The views of a scene show one set of named points, each view turned or mirrored, shifted and resized as a whole, with a little noise and some points left out.
In the rows, 128 means zero.

Scene 1
View 1
(69): [175 158 143  63 109 124 122 105 147 109 130 120 104 120  90 116 135 127
 125 136 117 196 129 174 150 119 148  76 137 103 162  57 110  52 139 142
 122 166 167  60 139 143 122 107 116 155 174 142 133 115 116 148 131 161
 118  98 125  80  95]
(39): [150 184 135  79  84 116 148  99 145 121 158 127 122 143  95 131 124 139
 105 130 123 157 154 132 120 157 172 105 158 127 133  78  95  86 113 107
  86 158 128  97 119 183  93 128 100 178 144 125 146 117 114 143 145 122
 142 101 152  88 140]
(47): [171 183 110  92  83 105 138  95 131  98 135 130 140 157  82 122 152 153
 103  88 136 163 158 136 129 115 155 104 143 136 119  89 114 108 165 166
 119 172  96 102 150 168 127 109 101 129 158 166 182 106 139 114 137 125
 122 115 162 106  92]
(235): [133 167 138 105  97 110 104  82 145 123 129 148 124 109  90  81 137 135
 105 118 124 169 152 120 142 143 140 105 140 128 111  73 122  90 133 143
 111 148 124  93 111 172 121 108 134 165 131 147 117 119 142 117 130 119
 154 145 136  97 123]
(283): [191 170 144  71  96 132 158 128 134 105 140 129 130 156 105 155 141 147
  89  85 126 169 165 175 113 135 164  85 148 133 129  71  91 103 128 149
 107 176 120 107 150 168  98 120  79 138 171 140 181  98 121 135 144 131
  99  75 176  95  99]
(186): [184 203  80  84  46  97 179  72  88  42 202  81 108 224  66 152 154 188
 186  84 117 114  92 116 132 102 189 103 121 108 149 133  92  73 198 155
  76 206 123  83 154 189 155  82  98 159 195 190 241  95 116 180 168 155
 117  89 171  91  84]
(316): [144 167 152 104  99 129 149  83 106  87 163 121  98 127 103 111 128 137
 164 131  95 158 132 157 172 151 144  79 114 108 175  56  98  74 148 124
  84 133 156  58 131 171 105 104 145 175 147 155 131 136 115 175 149 140
 125 111 126  74 134]
(124): [121 173 100  83  73  86 110  58 143  67 163 126 101 172  77 133 127 169
 173 138 111 153  97  78 172  85 150 154 108 129 108  81  97  77 164 123
 113 147 114  63 122 177 188  77 135 171 168 123 172 131 131 144 151 134
 165 138 111  73 134]
(50): [162 162 136 108 113 118 138 101 140 110 118 148 141 122 104 114 146 135
  96 104 129 183 180 160 147 127 127  93 136 134 134  53 117 118 152 157
 128 144 102  92 148 151 110 117 117 121 146 156 150 125 138 110 126 118
 118 122 148 103 107]
(271): [181 182 124  68  73 117 135 100 119  89 158 116 108 174  73 133 144 162
 123  90 125 144 122 138 111 120 176  95 136 121 113 104 100  64 147 163
  98 202 138  97 131 186 137  95  95 165 183 158 184  85 125 147 154 142
 125  95 168  96  87]
(56): [172 143 180  61  94 145 105 124 126  93 133 156 109 153 100 148 138 163
  91  57 120 160 146 162 118 117 152  95 115 146  73  49  90  88 115 178
 120 178 133 112 123 183 127  85 102 157 177 132 157  91 140 126 160 122
 113 101 171  91  98]
(302): [156 113 174  27 120 137  67 125 177  93 110 161  86 134 103 164 120 148
 110 120 112 204 119 169 157  76 135 120  98 138  84   9  84  64 105 153
 152 149 159  67 117 154 170  75 115 153 198  78 130 113 126 120 150 143
 129 104 112  63 108]
(254): [157 158 158  84  98 129 143 106 125  94 150 132 111 139 108 134 132 146
 128 109 111 162 147 163 147 140 153  87 125 126 136  51  91  89 130 140
  99 151 141  83 131 174 108 104 121 158 161 139 145 118 121 147 151 132
 116 103 150  82 120]
(51): [108 219  89 165  78  77 177  46 118 117 163 136 164 129  97  68 138 143
 128 132 132 136 187  83 151 179 146 123 166 140 154 105 129 148 166 100
  77 118  61 103 131 186  86 143 139 154  82 179 143 149 134 126 126  88
 167 163 152 113 163]
(149): [119 159 122 102  99  96  81  68 159 107 122 154 118 119  80  86 134 147
 129 134 123 175 131  99 170 101 129 132 124 130  97  61 126  86 151 144
 137 136 113  69 111 159 162  92 152 155 145 138 124 131 147 111 130 122
 168 160 106  89 123]
(75): [170 191 117 129  94 116 154  75 104 106 148 116 132 119  85  71 155 133
 137 107 123 164 150 154 148 156 140  63 145 101 176  99 134  83 179 162
  96 164 131  79 143 164 101 114 135 145 135 206 144 118 134 149 126 140
 121 126 149 108  87]
(67): [133 162 141  94  99 113 134  89 140  97 147 138 114 138 107 129 123 146
 129 127 115 164 147 137 157 135 146 116 127 132 130  49  96 100 127 116
 103 130 122  80 126 170 119 110 128 166 143 121 140 135 121 139 142 124
 137 116 134  80 145]
(204): [163 163 140  88 104 121 119 101 138 108 127 134 122 125  93 108 144 137
 107 108 123 177 147 154 142 126 141  89 134 124 128  67 114  84 145 156
 122 161 136  86 132 159 126 103 118 144 161 155 138 113 134 126 134 137
 124 116 142  94  96]
(97): [149 128 171 111 133 127  62 108 159 138  66 194 147  69 104  64 157 122
  52  79 135 208 191 158 154 119  98  90 127 145  73  28 142 117 133 204
 172 136 105 102 119 140 123 102 147 111 132 156  90 111 175  66 111 102
 137 167 135 117  89]
(274): [111 140 142  96 124 105 108  98 183 117 111 170 131 113 123 128 121 137
  97 144 119 193 181 129 177 114 118 145 131 156 100  10 101 133 114 111
 138  99  93  81 129 152 131 117 128 138 126  91 120 154 132  99 130 100
 147 140 109  78 162]
(201): [164 210  42  91  79  69 163  76 164 104 148  98 147 165  70 121 144 142
 130 163 141 183 133 116 142 101 162 127 172 110 176 118 120  97 190 108
 120 167  93  70 171 140 143 131  88 124 162 153 201 128 114 126 117 155
 142 109 126  93 101]
(211): [189 139 175  39 101 141  71 135 151 113 106 152 107 130  86 130 142 144
  76  73 126 188 132 174 111 103 150  79 125 127  75  55 103  55 107 198
 145 200 161  95 117 164 142  81 100 152 196 129 137  77 142 113 142 144
 113 100 150  94  67]
View 2
(97): [103 181 219 118  89 159 106 154 166 133 109 217 198 139  95 121  80 148
 149  48 133 130  41 143  63 190 212 140  81 150  84 112 108  79 116  37
 133 110 117  99 154 139 144  93 218  57 101 130 184 139 115 100 174 175
 116 122 137 134 164]
(204): [101 190 153 149 152 156 100 153 152 120 133 150 159 133 118 116 124 157
 120 104 148  91  89 131 125 151 181  93  95 128 107 132 113 111 150 110
 146  97  88 119 137 129 114 141 159 101  85 115 126 109  96 141 141 131
 130 117 137 103 118]
(56): [124 167 146 157 106 136  87 160  95 119 132 148 133 153  86 113 125 151
 103  99 140  75  60 125 141 153 148 114 138 132  54 128 117 138 149  78
 189 111  73 119 173 111 148 131 156  83  54 122 153 100 109 127 167 128
 117 122 129  40 149]
(235): [118 188 175 128 126 182 112 142 164 150 131 167 172 127 135 123 131 169
 130 118 137 116  79 116 114 146 172 119 119 131 103 148 120  85 153 110
 133  98  88  91 145 130 120 131 185 101 109 124 128 126  82 133 151 130
 150 116 146 127 128]
(271): [103 174 121 150 160 137  76 158 126 124 117 131 137 155 114 122 139 159
  97 103 145  79  91 125 131 124 149  86 114 109  82 137 118 126 160 111
 171 103  64 128 136  90 118 171 127 120  67 106 114  85  87 158 154 102
 135 132 146  43 137]
(302): [154 156 151 135 126 145  99 158 129 119 142 162 129 156  58  66  96 109
 119 136 125  96  28 156 182 181 150 119 128 146 104  75  66 154 159  84
 140  92  76 118 173 118 116 127 158 100  91 176 176 149  98  63 149 138
 106 104 130  46 114]
(283): [ 96 163 111 168 161 140  75 171 103 114 146 141 126 164 105 117 143 136
  88 121 168  85  98 140 137 139 150  96 104 109  63 144 133 132 142  73
 170 120  88 102 135 117 148 137 133  75  67  76 130  80 128 164 154 133
 128 107 145  73 120]
(186): [ 89 192  90 152 195 132  84 160 119 102 126  68 107 132 147 127 153 194
  76  98 143  23 124 108 151  90 157  59  90  84 117 170 106 138 164 184
 200  92  34 144 120  84  81 208  86 143  33  98  55  46  84 186 119  72
 115 140 123  25 111]
(50): [ 96 180 154 146 150 157 102 167 145 118 140 162 155 137 121 118 120 154
 111  97 156  99  84 142 110 159 191 109  73 120  98 141 116 101 132  87
 139 111  97  93 136 145 132 122 169  62  83  97 135 104 129 141 145 150
 120 105 133 126 116]
(149): [130 190 180 101 129 181 126 147 185 146 114 161 163 119 130 103 104 170
 128 109 122  99  50 124 121 146 190 129  89 128 135 129  81  86 159 136
 123  88  72  90 152 121  86 139 180 114 109 161 129 135  80 100 141 124
 129 120 133 119 120]
(254): [115 181 138 169 149 158  99 150 118 116 161 144 139 124 113 115 145 154
 111 137 155  79  92 122 158 157 163  89 128 132  95 141 125 132 155 114
 158  99  90 113 154 145 135 133 160  80  80 112 121 111 106 143 138 132
 132 104 136  94 102]
(67): [129 181 143 145 146 182 119 151 140 132 155 145 137 123 128 102 138 161
 111 157 148  87  79 121 160 150 159 116 121 128 113 147 110 110 160 131
 140  97  80  80 157 143 117 130 168  85  95 125 122 120 101 126 135 133
 137  95 133 118  92]
(201): [ 81 173 102 123 233 168  92 179 196 129 122 120 139 159 144 108 131 152
  91 128 157 102 107 154 121 105 173  88  35  82 142 144  99  93 158 141
 112 101  70  83  80  93  76 173 109 126 106  91  84  81 103 162 122 110
 133 100 142 115  88]
(47): [ 90 178 136 132 154 146  88 170 141 124 119 140 140 149 127 124 127 169
  97  87 150  80  90 135 107 129 174 106  78 102  89 155 112 104 141  99
 164 113  75  98 126 109 120 149 144  93  68  94 115  77 114 155 148 124
 120 122 136  86 134]
(274): [141 165 168 110 124 194 140 162 165 147 150 175 134 135 121  84 113 150
 120 152 139 114  43 147 144 166 172 161  87 129 117 132  85  85 152 101
 108 108  90  35 162 157 123  94 193  53 116 142 151 140 131  84 143 161
 120  74 121 153  85]
(316): [119 203 150 181 163 172 114 137 137 113 176 135 156  96 130 115 154 162
 127 153 158  73 109 107 169 169 180  63 137 143 131 146 119 128 163 156
 146  79  90 134 146 166 118 141 162  97  85 119 100 124  82 146 119 126
 142  99 134 117  73]
(75): [ 75 210 157 171 174 158  91 147 154 112 140 145 187 110 146 148 142 175
 123  90 164  90 128 113  99 150 203  59  94 130 118 157 145 100 143 126
 149  91 101 140 116 141 118 151 158 105  85  83  97  97  84 183 132 128
 146 123 143 128 114]
(39): [122 166 120 155 152 179 100 154 130 148 152 145 140 141 132 116 159 153
 101 169 161 107  96 120 151 132 134 108 140 114  85 155 133 109 170 109
 140 109  82  75 142 124 136 146 151  98 101  94 114 106  92 158 149 116
 161  97 151 108 105]
(211): [117 159 154 153 120 122  64 154 119 121 115 172 162 170  58 107 104 118
 117  86 132 105  55 142 130 162 149  99 139 139  61  87 108 144 147  46
 167 103  85 146 156  91 137 139 152 111  74 134 174 119  87 114 175 131
 129 138 148  28 162]
(51): [ 88 201 156 117 152 215 143 154 177 163 136 145 154  99 204 146 162 222
 114 130 156 100 114 101  92 108 184 131  80  99 118 219 140  40 154 158
 127 115  84  31 125 152 116 130 189  74 105  78  74  87 110 180 129 131
 153  96 139 200 100]
View 3
(201): [117  96  73 121 161 145 122 100 121 150 138 121 144 119  82 117 121 134
 152 164 114 148 132 143 107 148 184 112 104  90 166 133 164 145 111 153
 132 130 107 161 100 101 133 128 104 137 157  89 164 160  94 147 125 125
 136 109 117 159 129]
(271): [142 162 102 157 163 150 117 135 104 154 140 124 158 108 125 132 108 159
 153 141 133 151 139 153 140 155 200 113 104 101 137 131 149 146 134 119
 120 112 147 136 144  95 139  98 117 157 146  93 155 129  96  89 100 148
 154 131  83 149 135]
(254): [145 158 121 163 157 134 117 120  94 137 130 146 162 121 128 149 127 144
 118 121 125 122 136 135 141 130 146 115 112 107 132 134 153 144 140 127
 121 126 131 124 122 112 142 121 103 160 145 119 152 135 117  87 120 153
 139 127  82 128 134]
(186): [149 133  68 132 159 142 131 132  83 136 126 115 140 102  88 103 122 168
 136 120 127 171 143 165 136 168 242  99  93  91 139 142 169 134 110 107
 122  88 154 169 134  87 134  79 135 174 153  59 153 157  78 114  79 147
 185 125  67 164 111]
(56): [137 184 136 174 160 135 117 145 115 144 134 124 171 126 146 168 108 155
 145 144 136 136 144 137 147 142 167 128 116 117 132 125 153 150 151 125
 100 120 140 110 149  99 139 105 111 170 120 118 142  98 109  62 118 163
 154 137  89 122 143]
(274): [121 107 144 163 158 128 138  96 112 132 128 139 174 146 107 188 119 121
 119 158 114  93 132 115 128 115 100 160 127 102 164 127 172 155 150 142
 113 156 109 105 110 133 126 153  79 157 116 133 128 122 131 120 172 156
 134 140 123 120 158]
(316): [154 130 111 157 165 135 124 105  66 130 122 157 147 104 122 129 138 136
 102  94 122 107 122 141 138 127 134 107 119  91 121 141 161 148 130 113
 141 137 137 125 109 124 147 125  96 158 158 115 154 158 122 101 111 158
 133 124  66 133 129]
(302): [110 153 153 174 126 155 126 144 121 153 127 130 163 117 110 189 104 154
 140 154 133 104 131 127 133 111 126 146 148 107 114 109 182 130 152 107
 135 132 131  97 113 105 158 140  84 153  94 134 141  74  99  51 127 160
 153 119 101 150 139]
(69): [129 149 110 149 155 151 110 128 111 154 130 142 146 102 126 136 128 138
 142 129 127 118 124 138 129 129 142 103 130 100 112 125 155 147 132 126
 147 139 123 117 104 109 155 131  94 138 146 127 169 127 105  82 108 142
 124 105  91 147 131]
(149): [122  92 118 166 182 150 149 105 107 148 127 113 162 102 108 154 102 124
 150 144 129 103 121 141 125 134 128 144 145  78 150 128 181 174 134 117
 131 169 138 104 122 125 132 122  89 154 125 120 128 124 113 122 140 159
 151 144 111 142 157]
(50): [137 141 110 146 177 118 122 116 128 132 130 125 161 138 134 151 131 123
 142 139 127 128 137 129 130 140 139 117 114 113 147 130 155 168 135 155
 104 149 110 124 114 110 133 119 107 161 142 126 152 131 120 110 136 150
 133 129 116 111 140]
(124): [123  86 107 158 158 158 156 106  80 139 124 118 155 100  65 144 102 147
 131 142 122 119 130 150 125 134 169 148 127  72 152 129 196 140 123  99
 138 128 151 129 124 118 133 117  96 164 121  86 122 132  95 126 123 158
 175 138  89 171 138]
(47): [133 140  96 143 176 130 125 124 127 139 134 113 160 126 126 139 117 138
 154 150 128 151 138 143 129 154 177 117 107 106 151 133 156 163 133 147
 101 132 125 137 130 100 127 102 119 164 142 105 148 133 106 114 122 146
 150 135 111 128 140]
(75): [152 134  81 138 195 130 119 112  99 136 125 129 148 105 147 110 138 120
 143 107 130 131 124 149 128 155 157  85 116  93 131 142 145 182 119 142
 122 158 126 132 117 114 138 101 113 152 175 114 164 164 118 121 102 147
 124 127  87 120 136]
(283): [142 178 110 148 156 130  99 128 119 146 144 141 162 138 139 146 128 148
 133 144 121 145 144 136 138 143 167 109  96 123 143 134 131 143 140 153
 106 113 115 138 125  98 133 118 111 152 150 112 167 132 113  88 120 139
 126 119  99 121 132]
(51): [161  88  92 149 207 121 138  61  79 125 138 139 166 131 118 129 125 110
 116 129 105 124 131 142 133 151 149 129  90  88 197 161 145 183 134 156
 102 154 124 140 132 140  98 114 103 159 176  95 134 199 142 183 158 149
 125 158 105 108 160]
(39): [145 149 119 169 160 152 105 102  88 152 151 155 164 120 124 148 112 149
 121 144 115 127 135 141 141 133 157 128  95 100 157 141 137 141 146 134
 126 118 130 132 136 117 126 132  92 142 154 101 156 150 123 108 132 141
 122 131  88 138 148]
View 4
(67): [109 100 119 122 137 109 109 143 153 134 134 120 118 104 122 156  90 134
 117 144 103 127 112 141 113 102 145 143 136 127 147 121 132 153 142 138
 116 105 138 141 135 166 110 139 143 130 152 108 119 120 128 129 146 144
 126 127 143  90 131]
(274): [106  98 124 131 117 111 112 143 173 130 122 125 138 126 126 146  79 150
 106 142 118 111 102 133 124 119 137 134 128 117 152 129 159 160 129 149
 114 112 147 136 124 145 103 139 158 136 165 107 144 135 135 112 145 162
 133 131 122 103 147]
(149): [117  98 133 125 134 102 113 149 147 133 118 111 135  90 129 162  90 143
 115 146 115 123 102 123 107 112 149 142 131 128 151 111 165 155 143 120
 138  94 139 138 125 160  95 151 165 126 149  95 122 111 121 133 116 159
 132 118 119  99 140]
(201): [100 103 129 116 165  84 115 139 152 126 154 128 133  71 106 183 114 129
 132 140 107 119 125 121 112 102 168 162 143 118 116 117 150 148 151 134
 132 117  96 146 133 118 107 120 114 149 106 105 112  92 123 139 121 139
 138 120 148 117 136]
(97): [145  98 144  96 111 139 127 144 130 132 121 134 160 132 121 147  77 120
  95 177 140 103  83 113  99 104 151 124 137 118 163 131 180 173 106  99
 114 117 150 150 123 148  96 166 171 138 159 109 160 145 123 140 115 158
 121 120  93  99 144]
(47): [122  89 133 102 144 118 123 142 137 128 147 129 142 102 107 164 106 116
 116 165 106 118 103 133  98  86 178 151 143 143 134 115 136 162 139 115
 124 117 117 143 142 139 105 136 126 134 130 108 116 108 127 152 134 140
 119 126 138  97 139]
(271): [115 101 136 105 158 118 106 149 129 134 145 129 123  93 107 171 118 104
 121 159  93 136  98 139  87  80 181 144 144 154 143 108 117 149 159 115
 136 116 112 139 142 160 110 137 122 126 138  99  97 102 123 162 142 126
 120 124 144  87 134]
(283): [114 103 129 101 145 130 111 142 137 133 157 147 130 121 103 159 108  98
 114 161 105 123 101 142  97  82 171 136 151 140 140 126 116 158 141 126
 111 134 116 145 142 147 117 127 111 140 143 115 118 120 130 148 157 127
 118 131 149  93 133]
(69): [115 128 124 106 150 117  97 146 134 139 132 139 121  93 115 174 103 103
 120 143 125 141 111 132  98  95 141 126 147 109 153 126 144 143 150 111
 119 119 117 154 124 170 110 141 127 143 144 106 119 120 119 139 139 129
 131 117 138  98 117]
(204): [122 108 127 104 142 119 112 144 134 135 137 129 130 101 113 165  97 112
 115 157 117 128 105 131  99  93 155 135 143 125 149 120 146 155 138 112
 119 113 124 149 134 160 107 146 136 136 141 106 123 120 122 144 134 138
 124 121 134  95 129]
(302): [106 127 131 128 129 129  93 155 157 140 100 145 139 119 114 165 105 109
 109 140 130 145  78 148  94  98 148 103 128 129 174 118 153 145 166 120
 144 122 128 135 110 178  92 127 138 127 187  93 128 126 126 124 161 146
 136 124 115  97 135]
(51): [116  61 118 116 139  88 128 133 149 124 166  92 113  91 132 148  73 162
 120 156  84  98 135 117 130 111 153 185 144 131 119 122 133 167 112 147
  95  90 145 143 157 132 121 159 158 138 113 115 120 111 129 141 115 149
 121 127 154  93 140]
(235): [122  96 135 112 136 113 111 146 138 135 137 116 121 102 126 155  90 131
 111 154 106 119 106 119 107 110 149 142 141 127 150 120 146 153 130 125
 122 104 142 143 134 156 114 161 164 136 142 100 124 125 122 145 123 145
 125 118 124  93 137]
(75): [131  98 120  92 151 108 122 137 117 134 153 118 121  82 116 168  89 112
 125 163 112 124 128 125 104  87 151 157 156 117 135 122 140 159 128 100
 104 101 123 163 144 162 115 157 131 141 116 116 115 110 117 153 115 128
 120 117 152  90 116]
(211): [126 121 147 100 138 145 100 151 126 140 124 151 140 121 109 164 115  84
 104 164 122 136  72 133  78  84 171 106 144 143 168 117 141 150 149 101
 140 131 124 141 123 168 103 145 136 132 167  95 121 130 121 158 146 131
 122 120 109  92 138]
(124): [104  95 124 136 151  88 109 150 159 132 114 103 126  74 120 173 101 150
 130 136  98 139 107 142 106 103 160 154 124 141 143  99 146 147 171 131
 151  88 123 131 132 167  90 132 143 115 145  88 100  87 123 131 130 156
 134 122 140  96 140]
(56): [123  98 136 105 130 142 110 149 131 136 131 138 136 132 109 150 108 100
 103 170 103 127  76 147  88  79 177 124 138 161 161 114 119 160 144 114
 129 127 133 136 138 170 106 141 136 119 169 102 116 125 131 155 159 135
 113 132 126  79 140]
(186): [111  89 117 106 171  96 116 145 125 129 146 114 123  60 100 186 124 115
 143 154  82 143 114 154  89  65 190 170 140 162 124  94 110 152 177 110
 141 102  92 143 155 165  98 119  95 118 118 102  77  68 123 164 138 126
 117 126 175  85 124]

In a view up to two points have been moved. Name them for each view, in the order of its rows, or write none.
view 1 | none
view 2 | (204), (271)
view 3 | (283)
view 4 | (56)
